Each row is a point on a landscape with many peaks, with its height.
A climber steps from a point to the highest of its 2 nearest points, and stops where none of them is higher. Distance is the straight distance between rows; heights are no part of it.
Q919: [ 82  86  78  88 116  85 102  79 120 132 139 109  92 105  74 125  93 106
  97 102 111 102]  height 508
Q974: [ 90 105  89  97  82  93 106 102  91 106  71  92  95  82 111 101  85 116
 102  82 113  98]  height 389
Q810: [ 90  87  85  92  77 103  79  75 105 102  82 113 108  88 101 133  84  58
  94  70  81  85]  height 309
Q425: [115 132 112 118  89  84  96 102  91  99  96 100 131  66 116  68  76  89
 111 110 111 116]  height 281
Q371: [113  90 107 104 102  68  76  99 106  95  72 119  61  74  87  93  87  87
  85  85 101  90]  height 524
Q427: [ 88  74  97  97  92 112 100  73  98 106  70 102 109  96 126 128 105  82
 111  72  96  88]  height 294
Q460: [140 107 122 124  66 132 119  72  81  75 113  75 120 104 119  93 105 106
 115 112 116  96]  height 265
Q757: [ 70  99  62  84 106  82 109  94 106 137 116  84  90 109  93 129 102 124
 102 113  98 103]  height 461
Q927: [ 77 114 133 109  92 115 123 110  91 100 105  66 120  95 116 103  98 125
 103 132 115 121]  height 167
Q191: [115 113  47  97  82 104 112  97 115 110  47  97  97 134 100 111 112  90
  89 100  99  89]  height 485
Q179: [ 77 103 110  98  86  98 101  91 116 111  59  89  81 110 109 133 113  96
  97 127  80  92]  height 126
Q663: [107  66  91 100 111  61  93  87 124  93  87  92  75 106  86 152  97 129
 118  93  96  82]  height 453
Q103: [106  64  66  84 106  98 100  92 113 107 111  93 120 114  85 124 120 128
 127  84  95  83]  height 533
Q932: [ 94  94  66  90 100 106 114 122  90 106  72  88 120 118 131  94 127 126
 106 127 121 101]  height 54
Q352: [ 71 120 113  98 123 114 100 121 102 122 135 116 100 113  90 103 112  91
 106 131  79 111]  height 283
Q908: [ 69  95  83  94 129 125 100 115  80 134 118 115  65 113 113  86 114  99
  85 103 100 103]  height 291
Q263: [125 116 115 117  67 113 123  89 112  71  87 103  87  99  88 127  92  94
 109 116  72  82]  height 303
Q990: [ 81  91  41 106 105  73 128  96  93 138  82  65  90 106 120 116 112 129
 105 114 102 103]  height 410
Q528: [111 101 136  96  99 105  97 121  95  82 113  60 110 105  80  76 113 138
 102 106 119 108]  height 448
Q651: [ 99 108 103  75  86 118  82  97 102  92  99 106 142 112 115  93 116  70
  91 107 117 104]  height 352
Q89: [138 105 139 116  87  98  80 106 104  62 132 109 104  94  59 110  58  73
  93  97 100  97]  height 201
Q891: [ 93 102  96  93 108  97 129 120 107  79  99 120  99 106  99 127 104 132
 125  98  87  93]  height 388
Q618: [108  87  90  82  85  80  72 109 100 104 110 102 112  91  65 102  76 109
 105  62 115  90]  height 628
Q17: [ 82 108 139  96 104 101  95 107 109  90  83  93  64 118 105 114 112 109
  79 133 102 100]  height 102
Q905: [ 84  84  89  84 114 106  97 127  86 117  92  82  94 117 119  86 125 143
  98 115 115 102]  height 66
Q370: [123  86 152 119  95 128  89  78  99  77 120  87  83 106  83  98  81  74
  80  91 116 103]  height 153
Q452: [140 115 122 128  86  88  56  79  96  72 114 103 115  84  91  60  58  55
  95 101  78  94]  height 229
Q860: [ 96  95  48  86  97  97 112 108  99 128 103  98 144 106 107  98 117 114
 115 121 117 107]  height 43
Q200: [112 106  88  88  72 111  76  86 105  79  78 123 115  98 112 104  85  50
  86  83  89  83]  height 323
Q16: [106 138 100 101  81  90  97  94 107  97  80 113  81  90 106  77  74  82
  72 120 114 104]  height 402
Q767: [120  97  68 100  94 111  97  78 126 110  61 111  94 136  98 112 117  70
  86 124  98  88]  height 435
Q720: [ 99 122 124  90 122  91  87 140  99  69 112 117 100 104  85  71 100  72
  79  79  91 120]  height 244
Q546: [129 116 142 117  93  99  97 107  79  75 100  75 100  93 109  57 118 108
  94 108 131 113]  height 228
Q251: [ 90 106  60  82  84  76  90  94 103 129 103  92 138  89  95 107  92 102
 111 103 119 107]  height 36
Q46: [112 114 118 111  82  89 117 109  91  85  71  94  80  81 102  92  87 125
 108 100 104  90]  height 334
Q336: [ 75  86 116  98 141 103  99 119  92 116 123 100 127 101 103  98 121 101
 118  90 102 122]  height 436
Q682: [116  95 127  92  87 108 100 107 108  78  97  70 108 120  95 102 124 143
 109 130 108  91]  height 528
Q142: [ 93  59  91  90 117  80  92  86 110  95 101  92 107 101 104 138 114 130
 127  75  95  87]  height 495
Q6: [112 102 110 104 118  79  91 102 100 106 106 111  92  85  83  72  76 111
  98  82 136 110]  height 545
Q977: [100 108 108  88  91 104  70  96 102  85  91 118 140  89 118  87 107  51
  94  89  84  99]  height 336
Q857: [100  91  71  97 104  94  92  85  96 121 113 116 113  75  98  78  97  90
 102  75  91  98]  height 311
Q634: [107 115 102  90  90 113 102 120  90  86  91 107  94  92 106  63 121  93
  84  98  80  94]  height 241
Q28: [144  83 146 127  85 119  94  89  94  60 116 103  78  92  75 110  74  78
  91  90  91  84]  height 176
Q419: [ 70  92  85  93 111  97 109  97 104 114  66  88  65 124 125 138 124 120
 104 112  74  92]  height 147
Q680: [ 94 126 121  96 105 104  82 112  93  87 107  96 109  96 101  63  86  64
  71  82 100 126]  height 222
Q628: [123 108 105 103  94 104  98 100 113  72 127 133 108  95  75 111  67  82
  99  93  97  92]  height 223
Q53: [ 95 106 139 105 101 114  79  90  97 106 109  67 116  95  86  73  72  62
  85  79 117 132]  height 197
Q523: [ 61  96  75  92  86  98 109 117  77 129  79  76 102  80 125  97 108 113
  91  95  96 108]  height 350
Q90: [ 69  96 107  86 121  92  88 119 100 121  87  81  63 119 111 103 113 139
  92 127 109 105]  height 80
Q700: [121  98  92 113  97 106  96  99  98 101 125 116 110  69  79  58  85  96
 110  73  71  92]  height 282
Q276: [118 121 111 101  88  77  68 107 110  77  86 123  77  83  84  78  71  71
  66 104 100  97]  height 460
Q994: [101  93 126  79 105 126  80 106  97  92 118  87 150 117  97  83 126  79
  99  99 115 113]  height 370
Q329: [ 85  97 111 100 113 109 116 110 113 101 117 117  82 111  84 130 115 116
 111 117  67  90]  height 337
Q220: [ 95 111  55 110 108  59 132  90 112 111  78 107  72 105  98 143  97 106
 107  92  78  94]  height 490
Q339: [114 101  84  86 101  93  94  96 129 102  77 117  88 141  90 116 112  94
  85 136 123  95]  height 391
Q897: [ 77  88 108 111 119 142 131 101  92 105 109  98  95 118 129 117 114 126
 111 118  93 105]  height 203
Q355: [102 103  85  85  95  85  82  97 108 111 108 112  86  93  72  90  63 101
  79  78 133 104]  height 568
Q262: [107  97  96 117 110 142 146  98  98 102 116 111  83 109 109  89 116 121
 105 121  84  94]  height 245
Q457: [ 95  90 131  95 128 116  92 119  95  99 122  80 144 108  84  77 112  86
 114  81 104 127]  height 396
Q495: [ 92 146  99 110  89 100 111 102  96  98 104 110 119  89 125  74  93  84
  86 140 104 121]  height 335
Q109: [116 116 113 101  84 109  94 106  84  93  95  80 110  94 113  48 126  97
  83 118 114 108]  height 215
Q975: [ 92 143 114  92 106 101  96 125 108  95 136 116 102 117  82  91 101  91
  82 132 100 114]  height 310
Q376: [116 128 120 114  69 119 111  96 104  64 123 100 102  88  87  93 103  84
  97 109  54  93]  height 259
Q781: [ 97  85  79 111 117 107 111  97  87 134 118 108 108  76 107  62 111 109
 107  98  97 107]  height 344
Q156: [117  95  78 106 100  96 115  84 117  90 100 139 100 102  92 132  82  88
 115  89  95  90]  height 246
Q616: [127  95 149 121  91  96  99  92  93  77  82  80  83  91 106  89  95 121
 111 106 121  92]  height 277
Q534: [108  73  88 115 100  94 115  66 105  97  78 107  84 102 114 149  81  98
 122  71  99  84]  height 272
Q805: [ 89  92 108  89 129 106  90 119  96 116 115 110  72 108  88  73 112 104
  81  99 104 108]  height 302
Q957: [130 114 112 102  67 127  96  95  83  58 102 114 120  98 117  93  88  67
 101  73  92  83]  height 307
Q478: [107  80  55  75  90  81  98  98 103 106 113  96 107 103  74 114  95 124
 111  61 110  82]  height 578
Q934: [124 105 105 100  78  98 116 112 108  65  82 108 101 103  83 122 109 111
 119 103  72  75]  height 341
Q189: [ 62 112  96  80 121  67  89 116 104 106  99 127  84 103 105 125 102  95
  90  96 110 111]  height 537
Q848: [ 86  92  95  96 121  58  93 105  97 104  83 122  75  76 109 108 108  96
  98  72 100  97]  height 594
Q209: [117 101 145 127  87 131 114  68  95  91 123  74 119  97 108  99 110 104
 115 127 107 107]  height 236
Q81: [140 124 119 122  50 103  78  71  93  83  97  87  99  90  99  84  67  66
  96 115  82  84]  height 202
Q940: [100  71 117  95 115 101  92 108 101 107 110  80 100  94  79  84 105 140
 112  83 108 102]  height 383
Q739: [126 110 104 109  71 141 122  94  80  64 109 101 126 103 119  90 101  96
 106  88 110  91]  height 289
Q27: [ 95  99  60  92 108  43 107  85 104 110  75 108  76  94 113 132 103  90
  97  79 100  88]  height 540
Q100: [ 83 111  52  82  95  89 132 118  99 100 100 114 112 101 102 131 102 119
 114  84  86  93]  height 430
Q76: [105  94  73  92  82  86  99  92 103 104  49  81  91 110 109 117  99 114
 106  91 115  87]  height 429
Q864: [ 72  84  75 105 123 114 127 100 102 118  94  90  96 123 136 137 119 137
 125 133  84 103]  height 173
Q194: [ 97  77 119 112 136  76  91  90 110 107 123 114  98  87  79 113  79 100
 113  74 117 113]  height 673
Q15: [ 93 108  55 116 101 104 137  88  96 131  73  98  88 105 124  98 103 106
  99 125  98 105]  height 349
Q7: [ 97  59 100  95 123 102  86  96 102 121 113  97  75  97  81  82 125 114
  95  82  92  92]  height 338
Q937: [ 81  83 111 103 128  73  87  97 118 123 137 103 102  93  67 118 100 109
 112  97  96 113]  height 575
Q834: [ 75  70  81 106 143  92 106 110  78 140 130  92 118  85 117  82 116 112
 110  93 111 123]  height 390
Q941: [106 101  76 114  99 138 131  77 103 119 100 115  93 101 117  82 111  87
  99 116  79  96]  height 293
Q562: [114 118 105  87  91 100  93 103 121  82 102 120  97 122  87 105 109  84
  82 136 101  98]  height 353
Q48: [ 86  88 137 110 104 123 110  82 103  97  94  81 111 102 122 115 106 112
 112 118 109 106]  height 200
Q348: [ 84 123 110  91 122  91  85 144  89  99 101 119  72  99  95  71 119  82
  80  94  73 102]  height 269
Q453: [129 118 109 117  89 102  81  95  91  80 119 107 120  76  87  57  61  74
 103  76  80  98]  height 253
Q993: [ 42  87  75  92 113 114 107 121  69 143 112  76  83  96 121 102 108 114
  88  91  95 112]  height 322
Q695: [ 62 108 104  93 125  84 107 131  87 106  99 110 114  97 127 112 112 111
 110 100 106 119]  height 484
Q467: [104  84 132 106  98 119  79  78 102 107 109  89  99  99  84  99  63  83
  90  78 132 105]  height 171

Call two points neighbours if one is among the 2 nearest of the other. Go from one point of each pair to the other, from neighbour to neighbour, staying as high as possible. Name the lowest point that can't be avoided.
Q191 and Q194 => Q534
Q194 and Q618 => Q6
Q682 and Q191 => Q908
Q848 and Q191 => Q352

Where does a climber stop that starts at each point below?
Q897 => Q194
Q805 => Q682
Q908 => Q191
Q860 => Q194
Q934 => Q848
Q975 => Q191
Q663 => Q618
Q425 => Q848
Q546 => Q191
Q352 => Q848
